Each row is a point on a landscape with many valleys, with its height.
From any point a ball takes the steepest step (drop divided by distance) to one of its 6 nearest points. It stops when none of these is lower. Distance is the straight distance between rows; heights are no part of it.
<518>: [-0.96  0.80  3.55  3.52  0.42 -0.92 -1.91 -0.99  1.53 -0.28  2.78  1.43
 -2.37  0.67 -4.71  2.03  0.77 -0.90  1.25 -0.33 -2.24]  h=335
<594>: [-2.97 -0.15  1.50  1.10 -2.11 -1.92 -1.11 -2.87  1.87 -0.80  0.85  0.85
  0.55  1.23 -2.26  2.33  1.00  0.72 -1.41  0.71 -0.89]  h=187
<398>: [-1.15 -0.30 -2.49 -5.38  1.49 -0.47  3.64  0.99 -1.53 -0.69 -4.30 -2.24
  0.47 -1.22  1.92 -2.02 -0.39 -1.45  0.56  0.85  0.75]  h=116
<1268>: [-0.39  0.56  2.25  4.18 -0.38 -0.40 -2.85 -1.11  1.58 -0.05  2.76  1.47
 -2.17  0.15 -3.65  1.93  0.97 -0.84  0.27  0.19 -1.68]  h=265
<525>: [-2.89 -0.46  0.69  0.70 -3.63 -0.63 -0.54 -2.24  1.10 -2.00 -1.66  0.11
  3.00  0.90 -1.15  1.58  0.39  2.52 -2.81  1.59 -0.64]  h=418
<760>: [ 1.42 -0.76  0.80 -3.44  0.79 -0.39  2.66 -2.44 -1.84 -0.25  2.79  0.95
 -1.83 -0.73  1.23 -1.21  2.48 -1.20  3.94 -3.34 -0.25]  h=610
<479>: [ 1.83 -1.06  2.45 -2.43  1.30  1.31  0.88  0.40 -2.47  1.41  0.54 -0.69
 -1.65  0.70  1.20 -2.12  1.24 -2.08  2.10 -1.93  0.27]  h=440
<1179>: [-2.52  0.06  1.37  1.28 -2.03 -1.49 -2.16 -2.36  1.64 -0.25  1.57  1.01
 -0.09  1.16 -1.47  1.85  0.81  0.35 -2.08  0.63 -1.37]  h=254
<1280>: [-4.04  0.44  0.91  1.61  0.69 -2.09  0.41 -2.09 -0.34 -3.44  3.21  0.31
  0.31 -2.13  0.35  0.27  1.40 -0.24 -0.08 -0.09  1.14]  h=263
<361>: [-2.23  0.17 -0.82  0.63  0.94 -0.31 -0.01  0.08 -0.08 -0.51  1.14  0.34
  0.64 -0.20  2.15  0.10  0.94 -0.44 -2.39 -0.34  1.41]  h=291
<913>: [ 2.42 -1.65  1.97 -2.90 -0.77  0.72  0.94 -1.29 -2.91  1.60  0.61  2.04
 -3.37 -1.66  0.18 -2.93  3.09 -1.61  4.48 -3.42  0.13]  h=156
<1291>: [-0.55 -0.06 -0.11  0.01 -2.72 -1.72 -1.50 -2.53  3.28 -0.10 -0.08  1.03
  2.05  1.82 -1.65  2.59 -0.68  2.02 -2.16  0.74 -1.89]  h=197
<286>: [-0.68  0.50 -0.60  2.03  1.26  0.00 -1.18 -0.27  1.06 -0.60  0.80  0.50
  0.55  0.36  0.80  1.11  0.90 -0.19 -2.21  0.02  0.55]  h=286
<1337>: [-1.66  0.54  1.38 -1.32  1.54 -0.89  1.98 -1.80 -1.43 -2.07  3.56  0.34
 -1.22 -2.04  1.68  0.04  0.79 -0.96  2.02 -2.28  0.92]  h=351
<59>: [ 0.24 -1.14 -0.54 -4.75 -1.79  0.30  4.21 -0.74 -1.29 -0.49 -1.71 -0.30
  0.83 -2.37  3.29 -2.51  1.64  0.91  3.07 -2.94  1.68]  h=309
<902>: [-2.06  0.13  0.46  0.22 -3.11 -1.68 -0.44 -2.27  2.48 -0.71 -1.11  1.18
  2.34  1.54 -1.69  2.48 -0.43  2.38 -2.33  0.81 -0.89]  h=375
<882>: [ 0.96 -1.63  0.19 -2.54  1.69  0.26 -0.11  3.10 -2.55  2.72 -3.15 -0.18
 -3.97 -0.64 -0.40 -3.66  0.24 -1.43  2.97  2.15 -0.23]  h=399
<1263>: [-2.52  1.00 -1.97  1.02  0.79 -0.08  0.56  1.28  1.16 -1.39 -2.33 -0.45
  1.93  0.70  1.35 -0.15 -0.74  0.36 -3.41  1.15  1.67]  h=443
<161>: [ 0.79  1.08 -1.58  0.72  2.63  0.53  0.46  1.96  0.60  0.31 -1.06 -0.83
 -0.42  0.61  2.80 -0.70 -1.59 -0.28 -1.10  0.59  0.76]  h=480
<1223>: [-0.25  1.01  2.50  2.32  1.72  1.20 -1.26  0.72 -0.25  0.09  4.20  0.81
 -2.32 -0.18 -0.21  0.95  1.49 -1.70  0.59 -0.66 -0.33]  h=158
<376>: [-1.59 -0.13 -1.54  1.67 -1.68 -0.63 -0.82 -0.31  2.35 -0.96 -3.94  0.76
  2.45  0.48 -0.64  0.53 -1.36  2.33 -3.30  1.84  0.82]  h=501
<79>: [-2.66 -0.10  0.82  0.77 -2.40 -1.01 -0.84 -2.79  1.06 -1.62 -0.16  0.51
  1.42  1.35 -1.27  1.43  1.07  2.04 -2.54  1.13 -0.67]  h=319
<1332>: [-0.66  0.91 -2.93 -1.50  2.84 -0.22  1.74  2.46  0.05 -1.00 -2.57 -1.19
  0.74 -0.15  1.33 -0.83 -2.15 -0.40 -1.86  1.18  0.53]  h=447
<850>: [ 1.19  0.06 -1.47  0.97 -3.18 -0.98 -1.70 -1.58  2.47  0.67 -1.28  0.59
  1.71  1.78 -2.21  1.60 -1.76  0.87 -1.57  0.14 -0.48]  h=428
<285>: [ 2.52 -1.22  2.42 -2.25  0.30  2.33  0.12 -0.08 -3.15  2.21  0.43  1.04
 -2.95 -0.07  0.46 -2.51  2.64 -2.05  3.39 -2.11  0.68]  h=391
<640>: [-0.84  0.68  1.02  2.74  1.01  0.32 -1.69 -0.06  0.45  0.03  2.83  0.69
 -1.35  0.04 -0.48  1.32  1.36 -0.86 -1.17  0.46 -1.16]  h=167
<300>: [-1.04 -0.39 -1.52 -4.36  0.96  0.27  2.82  0.82 -1.53  0.90 -2.15 -1.11
  0.23 -0.93  2.35 -2.96  0.14 -0.75  0.95 -0.81  1.90]  h=273
<821>: [-1.82  0.70  3.69  1.97 -0.41 -2.09 -1.68 -2.97  2.82 -0.40  1.87  0.80
 -2.00  0.67 -5.14  2.92 -0.08  0.13  1.52 -0.10 -2.44]  h=460
<342>: [-2.67 -0.37 -0.13 -1.05 -0.22 -0.46  2.93 -0.44 -1.92 -2.72  1.01 -0.61
  1.68 -2.91  3.50 -1.34  0.59  0.60  0.78 -1.70  2.04]  h=307
<846>: [ 0.17  0.21 -0.16  3.62 -0.01  0.45 -2.15 -0.09  1.23  0.29  1.24  0.87
  0.18  0.13  0.55  1.66  0.81 -0.16 -1.42  0.01 -0.69]  h=257
<829>: [-0.51  0.39 -0.12 -2.12  1.54 -0.85  2.55 -1.40 -1.48 -0.99  2.66 -0.40
 -0.62 -1.74  3.39 -0.69  1.27 -0.80  1.42 -2.32  1.21]  h=412
<359>: [ 2.49  1.35 -1.69  0.78  2.50  1.45  0.06  3.46 -0.23  0.76 -0.82 -2.31
 -1.10  0.34  1.42 -0.47 -2.18 -0.71  0.72  0.83 -0.08]  h=407
<1026>: [ 3.54 -1.32  0.67  3.24 -3.86  0.49 -3.61 -0.49  1.22  1.50  1.21  1.99
  2.07 -0.49 -3.69  1.83 -1.69  1.14  0.90  0.18 -0.43]  h=171
<1273>: [-2.85  0.24 -1.11 -1.84  0.24  0.29  2.81  0.89 -1.50 -2.21 -1.91 -1.52
  2.99 -1.40  3.68 -0.55 -0.52  0.51 -1.87 -0.56  2.11]  h=372
<717>: [ 0.55 -0.96  0.27 -4.36 -0.49 -0.55  2.72 -2.31 -1.54 -0.75  1.12  0.28
 -0.43 -1.65  2.29 -1.63  2.49 -1.42  2.81 -3.16  1.59]  h=444
<720>: [ 2.74 -0.23  0.67 -1.90  2.18  1.27  0.42  3.28 -1.77  2.02 -1.93 -2.17
 -2.39  0.48  0.61 -2.27 -0.98 -0.76  1.42  1.87 -0.85]  h=330
<654>: [-0.34 -0.35 -0.69 -3.66 -0.69 -0.62  3.87 -0.64 -1.67 -1.14  0.62 -0.09
  0.66 -1.73  3.05 -1.79  1.85 -0.23  1.94 -2.75  1.49]  h=352
<343>: [-1.07 -0.27 -1.31  0.84 -2.36 -1.14 -1.55 -1.04  2.81 -0.19 -1.98  0.77
  2.55  1.71 -2.28  1.70 -0.63  2.37 -3.22  0.80 -1.10]  h=396
<541>: [-2.21  0.29 -0.35 -2.01  1.48 -0.59  2.35  0.34 -2.03 -1.76  0.26 -0.84
  1.43 -1.17  3.51 -1.21  0.81 -0.50 -0.06 -1.73  2.07]  h=348
<667>: [ 1.06 -2.19 -1.95 -3.11  1.80 -0.15  1.08  2.31 -2.66  2.43 -3.47  0.14
 -3.80 -0.05  0.31 -2.91 -0.78 -1.46  2.12  2.94 -1.41]  h=477
<70>: [ 3.02 -0.36 -0.33  5.15 -1.29  1.47 -2.67  1.64  1.54  1.32  1.21  0.82
  0.89 -1.10 -2.37  0.42 -0.86  1.16  0.17  1.08  0.81]  h=305
<223>: [ 1.67  0.79 -1.15  3.94 -0.85  0.52 -2.46  0.34  1.68  0.36  0.47  0.68
  0.09  1.18 -0.79  1.22 -0.46  0.51 -1.27  0.77 -0.27]  h=383
<911>: [ 2.60 -0.67 -0.81  3.63 -2.81  0.47 -3.43 -0.48  1.57  2.00 -0.32  1.00
  1.39  0.24 -2.00  1.12 -1.74  0.97 -0.94  0.81 -1.21]  h=264
<813>: [-1.54  0.50  1.81  2.00  1.79 -0.13 -0.58 -0.54 -0.38 -0.96  3.68  0.33
 -0.95 -0.49  1.18  1.60  1.61 -1.80  0.07 -1.33  0.38]  h=174
<555>: [-1.57 -0.32 -1.35 -4.55  0.88  0.43  4.48  0.89 -2.05 -1.26 -3.66 -2.19
  1.33 -2.05  2.40 -2.54 -0.81 -0.44  0.79 -0.35  1.66]  h=214
<984>: [-0.52  0.96  0.13  1.27  2.05  0.62 -0.47 -0.07 -0.36  0.08  2.42 -0.37
 -1.03  0.01  2.28  0.60  0.93 -0.46 -1.12 -1.03  0.34]  h=241
<191>: [ 0.19  0.09 -0.64 -1.44 -4.19 -1.15 -0.46 -1.94  2.28 -0.26 -1.35  0.50
  4.54  0.99 -1.59  3.42 -1.86  3.26 -2.25 -0.26 -1.47]  h=229
<983>: [-1.10  0.32  3.30  3.64  1.56  0.07 -1.54 -0.70  1.46 -0.97  3.92  0.89
 -2.69 -0.70 -3.19  1.95  1.84 -1.57  0.72  0.40 -1.08]  h=188
<1378>: [ 2.02  1.25 -0.50  0.81  2.18  1.55 -0.40  2.14 -0.59  0.65  0.09 -2.19
 -0.49  0.31  1.76  0.02 -0.65 -0.79 -0.31  0.38  0.23]  h=367
<1237>: [-3.79 -0.20  2.85 -0.50 -2.80 -2.79 -0.29 -2.76  1.51 -1.67  1.02  0.23
  1.30  0.66 -2.83  2.29  0.40  2.12 -0.96  1.13 -1.40]  h=381
<360>: [-0.96  1.22  1.88  3.39  1.13  0.25 -1.42  0.18  0.03 -0.88  3.60  0.44
 -1.74 -0.21 -0.40  2.06  2.08 -0.50 -0.12  0.12  0.19]  h=111
<156>: [ 3.47  0.82  0.20  2.25  0.88  2.26 -0.72  4.02  0.16  0.96  1.52 -2.03
 -0.79  0.12  0.28 -0.14 -0.79  0.00  0.53  0.99  0.01]  h=300
<420>: [-4.97 -0.22  0.78  1.43 -2.36 -0.83  1.24 -1.43 -2.24 -4.04  0.48 -0.13
  2.67 -1.86  1.25  0.11  0.01  1.32 -1.06  1.04  0.27]  h=397
<1349>: [ 3.04 -0.06 -2.46  4.42 -1.62  0.63 -2.35  0.69  2.13  0.29 -0.89  0.71
  0.94  0.77 -1.76  0.60 -2.38  0.13 -0.52  1.64  1.17]  h=511
<701>: [-4.50  0.19  1.12  1.47 -0.62 -2.80  0.23 -2.59  0.82 -2.72  1.90  0.52
  0.47 -0.71 -1.55  0.62  0.78  0.53 -0.64  0.31  0.65]  h=284
<855>: [-1.75 -0.50  0.74 -1.07 -3.87 -1.26  0.32 -2.25  1.68 -1.00 -1.01  1.15
  3.74  1.56 -2.03  3.58 -0.49  3.79 -2.43  1.13 -1.38]  h=458
<358>: [-3.60 -0.21 -0.51  0.64 -0.30 -0.53  0.91 -0.08 -1.05 -2.03 -0.20 -0.93
  3.25 -1.49  1.96 -0.13  0.47  1.38 -1.68  0.50  1.94]  h=353
<857>: [ 0.53 -1.01 -0.68 -4.70 -0.25  0.07  2.61 -1.24 -1.57  0.51 -1.95 -0.67
 -0.57 -0.63  2.32 -3.16  1.13 -1.99  1.97 -2.69  2.17]  h=376
<909>: [ 0.68 -1.05 -0.65 -4.31  0.65  0.14  1.17  0.21 -2.18  2.00 -3.28 -0.10
 -1.69  0.25  0.67 -3.18  0.65 -2.56  2.47 -0.44  1.10]  h=414
<498>: [ 0.12  0.27 -0.97  2.17 -1.09 -0.67 -1.84 -1.50  2.07  0.50 -0.20  1.10
  1.29  0.97 -0.84  1.14  0.27  0.55 -2.63  0.81 -0.51]  h=382
<454>: [ 1.61 -1.25  0.58 -3.14 -0.10  0.30  2.05 -2.23 -1.80  0.89  0.93  0.99
 -2.94 -1.04  0.91 -2.58  2.38 -1.25  4.34 -3.13 -0.21]  h=489
<1065>: [ 0.22  1.04 -3.61  2.73 -0.11 -0.81 -0.96  0.84  2.15 -0.57 -2.43  0.70
  1.71  0.77 -1.04  0.61 -2.33  1.02 -1.82  1.81  0.20]  h=614
<671>: [-0.94  0.57 -3.53 -4.21  2.92 -0.47  3.70  1.70 -1.18 -0.53 -3.17 -1.29
  0.25 -0.96  0.55 -0.76 -1.50  0.27 -0.86  2.27 -1.24]  h=314
<508>: [ 0.32  0.04  1.13 -2.78  1.11 -0.10  1.55 -0.62 -2.27 -0.16  0.46 -0.40
 -0.61 -0.18  2.29 -1.68  1.22 -0.84  1.62 -2.77  1.23]  h=464
<375>: [-0.64  1.45 -3.15  2.00  1.59 -0.59  0.32  1.86  2.30 -0.88 -2.84 -0.14
  1.32  0.52  0.48  0.12 -2.34  1.18 -2.77  1.70  0.62]  h=545
<582>: [ 2.01  0.08 -2.16  1.04 -2.72 -0.82 -2.75 -1.67  1.63  0.91 -2.29  1.30
  2.85  1.75 -2.69  1.08 -3.83  0.95 -1.28  0.08 -0.31]  h=559
<411>: [-0.70 -0.35  1.12  0.65 -2.17 -2.13 -1.31 -2.68  3.04  0.44  1.49  1.16
  0.83  2.19 -3.43  3.31 -0.13  1.47 -0.99  0.13 -1.89]  h=332
<1197>: [ 0.64  1.00  1.21 -0.34  1.93  1.35  0.29  0.46 -1.17 -0.38  2.58 -0.18
 -0.88  0.34  1.55  0.52  1.09 -1.10  0.16 -1.58  0.16]  h=78
<1078>: [ 3.59 -0.11  1.46 -0.83  1.67  2.46  0.25  3.74 -1.29  2.18  0.20 -2.37
 -1.97  0.53 -0.20 -2.87 -0.13 -0.39  1.17  1.02 -0.68]  h=289
<353>: [ 0.96 -0.67  2.21  3.05 -0.89 -0.45 -2.62 -1.15  1.89  1.20  2.38  1.45
 -0.91  0.92 -4.08  2.79  0.70 -0.25  0.81 -0.11 -2.83]  h=277
<1216>: [-2.68  0.48  2.62 -0.56 -2.66 -2.49 -0.32 -2.56  2.47 -0.29  1.04  0.65
  1.20  1.05 -3.87  3.65  0.08  2.30 -0.24  0.58 -1.65]  h=459
<246>: [-4.37  0.80  2.40 -0.85 -4.07 -1.49  0.81 -2.37 -0.98 -3.28  0.20 -0.16
  1.98  0.40 -2.51  2.76 -0.88  3.40 -0.36  1.56 -0.73]  h=636
<254>: [ 1.76  0.10 -2.90  0.05 -3.36 -1.49 -0.50 -2.15  2.26  0.51 -4.25  1.44
  4.06  1.99 -3.28  0.99 -3.91  1.60 -1.92  0.18 -0.74]  h=474
<1117>: [ 0.62  1.49 -3.22 -1.69  3.04 -0.52  1.87  1.82  0.40  0.03 -2.49 -1.19
 -0.41 -0.04  2.05 -0.07 -2.46 -0.16 -0.87  2.19 -0.62]  h=457
<809>: [ 3.55 -0.90  0.22  3.08 -3.82 -0.37 -3.46 -1.22  1.08  2.64  0.69  1.77
  1.67  1.21 -3.69  1.70 -1.49  0.97  0.24 -0.66 -0.76]  h=99
<827>: [ 2.86 -1.21  1.30  4.31 -2.59  0.32 -3.52 -0.76  1.52  1.98  1.96  1.81
  1.48 -0.02 -3.61  2.07 -1.10  0.91  0.29 -0.09 -1.47]  h=110
<1207>: [ 2.97 -2.72  1.15 -2.17  1.77  1.04  0.46  4.24 -1.66  2.51 -1.41 -0.85
 -3.04 -0.88 -1.69 -4.19  0.30  0.14  2.26  1.79 -0.12]  h=340
<1158>: [ 2.30  0.55 -2.13  3.77  0.19  1.55 -2.59  2.45  1.54  0.36  0.38 -0.42
  0.28 -0.58 -0.56  0.42 -2.66  0.40 -0.68  1.07  0.17]  h=450
<529>: [ 1.92  0.27  2.31  0.96  2.40  2.62 -0.06  1.51 -0.81  1.03  3.25 -1.16
 -1.36 -0.08  1.14 -0.30  1.08 -1.51  0.68 -1.12 -0.28]  h=222
<1298>: [ 2.44  0.21  1.61  1.26  1.76  2.44 -0.64  3.15 -0.53  0.82  1.18 -1.35
 -1.55  0.04  1.65 -0.05 -0.02 -0.54  0.07 -0.05 -0.50]  h=278
<506>: [-0.31  0.69 -0.64 -3.56  0.37  0.12  2.46 -1.20 -1.65 -0.26  0.65 -1.03
  0.18 -1.05  3.28 -1.46  1.31 -1.02  0.70 -2.44  1.69]  h=405
<9>: [ 1.77  0.25  0.49  3.53  0.45  1.87 -2.39  1.67  0.76  0.80  1.92 -0.15
 -0.78  0.17 -0.20  1.42  0.32  0.15 -1.14  0.35  0.09]  h=249
<499>: [ 3.10 -0.70  0.27  4.27 -1.96  0.76 -3.29  0.23  1.53  1.19  1.27  1.45
  0.89 -0.43 -2.35  1.75 -0.13  0.20 -0.36 -0.16 -1.21]  h=196
<23>: [-1.35 -1.22 -0.83 -2.55 -1.93  0.23  4.65 -0.02 -2.83 -1.94 -1.44 -1.48
  2.92 -2.50  4.73 -1.33  0.76  1.08  1.36 -1.96  1.37]  h=336
<122>: [-0.28  0.82 -1.72 -3.79  2.64  0.44  2.89  1.10 -0.57  0.57 -2.94 -1.97
 -0.46 -0.43  1.34 -2.92 -1.85 -0.67 -0.24  1.63 -0.54]  h=384
<1307>: [ 1.31 -1.91  0.19 -3.21  1.05  0.77  0.59  1.82 -2.00  1.72 -2.46  0.42
 -3.20  0.56  0.16 -3.45  0.87 -1.83  3.38  0.10  0.96]  h=438
<279>: [-0.82  1.36 -2.33  1.77  1.60  0.38 -0.44  1.42  1.52 -0.30 -1.10 -0.78
  0.48  0.66  1.49  0.01 -0.65 -0.05 -2.12  0.79  0.45]  h=534
<194>: [ 0.74  0.76  2.14  3.52  0.82  1.50 -2.39  0.74  0.14  0.35  3.01  0.37
 -0.88 -0.22 -0.33  1.58  1.41 -0.60 -0.59  0.21 -0.92]  h=166
<626>: [-1.41  1.07 -2.30 -3.52  1.91  0.40  2.26  1.52 -0.75 -0.55 -2.01 -1.58
  1.01 -0.64  2.69 -1.86 -0.43 -0.42 -1.17 -0.20  1.44]  h=344
<1114>: [-0.15  1.07  0.37 -1.42  1.52  0.42  0.37  0.09 -1.45  0.44  0.00 -1.42
 -0.28  0.80  2.85 -1.67  0.55 -1.61 -0.01 -1.04  1.40]  h=342
<1106>: [ 0.42 -0.22  1.93  2.31 -1.26 -0.64 -2.52 -2.56  2.04  0.75  1.72  1.49
 -0.88  1.39 -2.69  2.47  0.37  0.97 -0.18 -0.17 -2.54]  h=349
<470>: [-0.29 -1.30 -1.88 -4.05  1.88 -0.14  0.75  0.77 -1.89  1.97 -3.12 -0.43
 -2.43  0.10  0.36 -3.56 -0.90 -1.99  2.07  0.65 -0.19]  h=402
<1033>: [ 2.26  0.56 -1.73  2.38  1.48  1.85 -0.98  2.71  0.82  0.17  0.22 -1.07
 -0.87  0.50  1.06  0.22 -1.72 -0.35  0.03  0.57  0.27]  h=411
<1352>: [ 1.67 -2.89  1.25 -1.46  0.46  0.85  0.02  2.25 -3.42  2.48 -2.67  1.77
 -2.95 -0.15 -0.70 -3.49  1.95 -1.90  4.16 -1.18  2.35]  h=441
<281>: [ 2.13 -1.02  1.34 -3.34  0.26  1.36  0.80 -1.37 -2.58  1.35  0.66  0.42
 -2.42 -0.36  1.53 -2.28  2.12 -1.82  3.25 -2.85  0.38]  h=429
<428>: [ 1.16 -0.56  0.08 -3.12  0.78  0.52  1.17  0.51 -2.45  1.73 -1.84 -1.11
 -1.87  0.29  1.86 -2.88  0.95 -1.75  2.17 -1.40  0.13]  h=445
<944>: [ 1.14 -2.39  0.45 -2.38 -0.24  1.16  0.48 -0.97 -2.88  1.88 -1.18  1.18
 -2.56 -0.33  1.03 -3.12  2.69 -1.99  3.82 -1.98  1.89]  h=413
<1220>: [ 0.26  0.68 -1.01 -2.50  2.54  0.89  1.60  1.58 -0.26  0.78 -2.59 -1.79
 -0.84  0.80  1.93 -0.92 -1.28 -1.20 -0.17  0.87 -0.39]  h=490
<897>: [-2.71  0.22  0.85 -0.45  0.49 -1.85  2.26 -0.93 -1.11 -2.80  2.78  0.21
  0.94 -2.74  1.79 -0.69  0.57  0.78  0.30 -1.08  1.43]  h=285
<592>: [-2.63  0.25  2.91  0.82 -1.06 -2.10 -1.02 -2.90  2.33 -0.90  1.81  0.39
 -0.50  0.40 -4.10  2.79  0.47  0.92  0.00  0.34 -1.45]  h=318
<673>: [-2.47  0.41  1.59  2.11  0.23 -1.41 -1.59 -2.46  1.91 -1.15  2.34  0.96
 -1.00  0.26 -2.71  1.49  1.44 -0.46  0.46 -0.02 -1.51]  h=322
<575>: [ 0.39  1.35 -0.55  1.67  2.20  0.66 -0.40  1.34 -0.07 -0.24 -0.30 -1.15
 -0.08  0.89  1.83  0.13 -0.73 -1.05 -1.33 -0.41  0.33]  h=455
<1333>: [-2.97  0.41  0.04  0.94  1.01 -0.93 -0.72 -1.60 -0.43 -1.66  2.83  1.04
  0.16 -0.54  0.99  0.86  1.56  0.02 -1.26  0.15  0.42]  h=235
<1340>: [-1.25  0.17  0.54  1.39 -2.23 -0.82 -1.67 -2.38  2.01  0.05  0.03  1.13
  0.72  1.29 -1.88  1.76  1.07  1.22 -2.34  1.09 -1.01]  h=297
<503>: [ 3.24 -0.07 -0.13 -0.37  2.19  2.33  0.08  3.54 -0.38  1.33  0.01 -1.86
 -1.65  0.49  1.03 -1.15 -1.18 -0.89  0.63  0.81  0.03]  h=331
<155>: [ 1.63  0.70 -1.80  3.09  1.04  0.38 -1.24  1.27  1.77  0.11 -0.43 -1.09
 -0.35  0.10  1.14  0.39 -0.83 -0.17 -1.34  0.08 -0.01]  h=510
<836>: [ 3.86  0.06 -0.06  4.41  0.38  2.37 -1.53  3.65  0.81  1.27  2.36 -0.80
  0.16 -0.56 -1.30  0.32 -0.22  0.50  0.43  0.63  1.13]  h=304
<953>: [-1.65  0.68 -1.07 -0.78  2.23  0.54  0.87  1.30 -0.30 -0.14 -0.37 -0.88
  0.75  0.23  2.85 -0.38 -0.09 -1.26 -2.08 -0.56  1.33]  h=389
<324>: [ 2.11  0.56 -2.18 -1.82 -3.41 -1.56 -0.34 -1.81  2.37  0.27 -2.35  1.28
  5.40  1.46 -2.25  2.30 -4.57  0.92 -1.31 -0.39 -0.82]  h=406
<645>: [-2.43  0.81 -0.65  0.81  1.14 -0.70  0.52 -0.02  0.09 -2.30  0.25 -0.10
  1.62  0.08  2.07  0.53  0.37  1.12 -2.57  0.26  1.98]  h=350
<941>: [ 0.95  1.00 -3.61  1.87  1.77 -0.05 -0.52  2.53  1.07 -0.71 -1.27 -0.60
 -0.08  0.34  0.50  0.07 -2.23  0.66 -1.21  2.37 -0.50]  h=616
<754>: [-5.28 -0.29  0.59  1.70 -2.21 -1.18  0.08 -1.79 -0.79 -2.99 -0.23  0.51
  2.00 -0.21 -0.60  0.66  0.33  1.69 -1.76  0.93  0.67]  h=346
<967>: [-0.58 -1.12 -1.26 -5.79 -0.73 -0.09  3.85  0.51 -2.28 -0.61 -3.96 -1.07
  0.99 -1.67  2.48 -2.68 -0.22 -0.33  1.87 -0.55  1.14]  h=234
<730>: [ 0.61 -2.19 -0.07 -4.34 -1.30  0.25  2.00 -2.50 -1.85  0.65 -0.15  1.63
 -1.83 -1.21  0.92 -2.62  3.09 -0.65  4.13 -2.74  0.92]  h=498
<819>: [-0.07 -0.25  0.30  1.32 -2.78 -1.42 -2.23 -2.54  2.59  0.82 -0.10  1.41
  1.19  1.70 -2.44  2.32 -0.30  2.30 -1.78  0.26 -2.15]  h=328
<1131>: [-3.33  0.57  3.01 -1.66 -4.16 -2.06  1.51 -0.69  0.73 -2.35  0.33 -0.11
  3.05  1.34 -3.01  4.52 -1.74  3.59 -0.29  1.15 -1.88]  h=820
<558>: [ 1.88  0.24  1.22 -1.78  1.68  1.77  0.04  2.09 -1.74  1.65 -0.69 -2.02
 -1.67  1.47  1.46 -0.97 -0.16 -0.79  0.62 -0.42 -0.13]  h=325
<886>: [ 0.69  0.50 -3.16  3.44 -1.07 -0.23 -1.95  0.51  2.76 -0.12 -1.84  0.67
  0.82  0.49 -1.18  1.09 -2.21  0.72 -1.83  1.20  0.52]  h=558
<414>: [-0.64 -0.40 -2.76 -5.15  2.11 -0.91  2.04  1.29 -2.11  1.18 -3.62 -0.77
 -2.09  0.19  1.43 -2.27  0.05 -1.18  0.77  1.63 -0.29]  h=299
<743>: [-3.32  0.76  0.32  1.56 -0.84 -1.07 -0.14 -1.87  0.04 -2.55  0.46  0.64
  0.98 -0.20  0.56  0.95  0.57  1.33 -2.48  0.88  0.52]  h=288
<380>: [ 1.40 -0.04 -2.20  2.17 -2.19 -0.61 -3.18 -0.26  2.07  0.92 -1.64  1.55
  1.16  1.41 -1.83  1.06 -2.18  0.86 -1.05  0.72  0.13]  h=475
<531>: [ 1.87  0.41 -1.87 -2.94  3.33  0.58  1.38  1.66 -1.27  1.73 -1.91 -1.69
 -2.45  0.77  1.44 -1.66 -2.04 -0.54  0.21  1.74 -1.61]  h=462
<205>: [ 4.28 -1.16 -0.02  4.19 -3.19  1.29 -3.76  0.95  1.15  2.59  1.60  1.80
  2.22 -1.17 -4.01  0.17 -0.65  0.84  0.22  0.29  0.68]  h=213
<51>: [ 2.95 -0.22  2.77 -0.33  1.74  3.40 -0.28  3.07 -1.89  1.86  1.51 -1.29
 -1.59  0.29  0.44 -1.96  1.42 -0.86  0.88 -0.16 -0.11]  h=261
<1200>: [-0.64 -0.35 -3.13 -4.73  2.54 -0.91  3.69  1.50 -2.13  0.16 -4.66 -1.18
 -0.84 -0.76  0.82 -1.38 -0.57 -0.65  0.20  2.23 -1.52]  h=242
<879>: [-0.70  1.70  2.25  1.51  3.31  0.00  0.19 -0.88 -0.38 -1.73  4.75  1.02
 -2.58 -1.66 -0.18  1.10  1.50 -2.22  2.28 -0.82 -0.51]  h=205
<92>: [ 2.55  0.59  1.90  3.35  0.15  2.84 -1.50  3.46  0.92  1.02  3.09 -0.73
 -0.86 -0.46 -0.22 -0.42  0.47 -0.53 -0.39 -0.60 -0.15]  h=232
<1030>: [ 0.60  0.56  2.33 -0.02  2.02  1.14  0.57 -0.09 -1.67 -0.33  3.53 -0.55
 -2.28 -0.30  0.70  0.25  1.20 -1.11  2.23 -0.96 -0.21]  h=237

Where does a ball stop that starts at each point below?
<1307> | <1197>
<161> | <1197>
<941> | <360>
<1207> | <1197>
<479> | <1197>
<717> | <398>
<506> | <398>
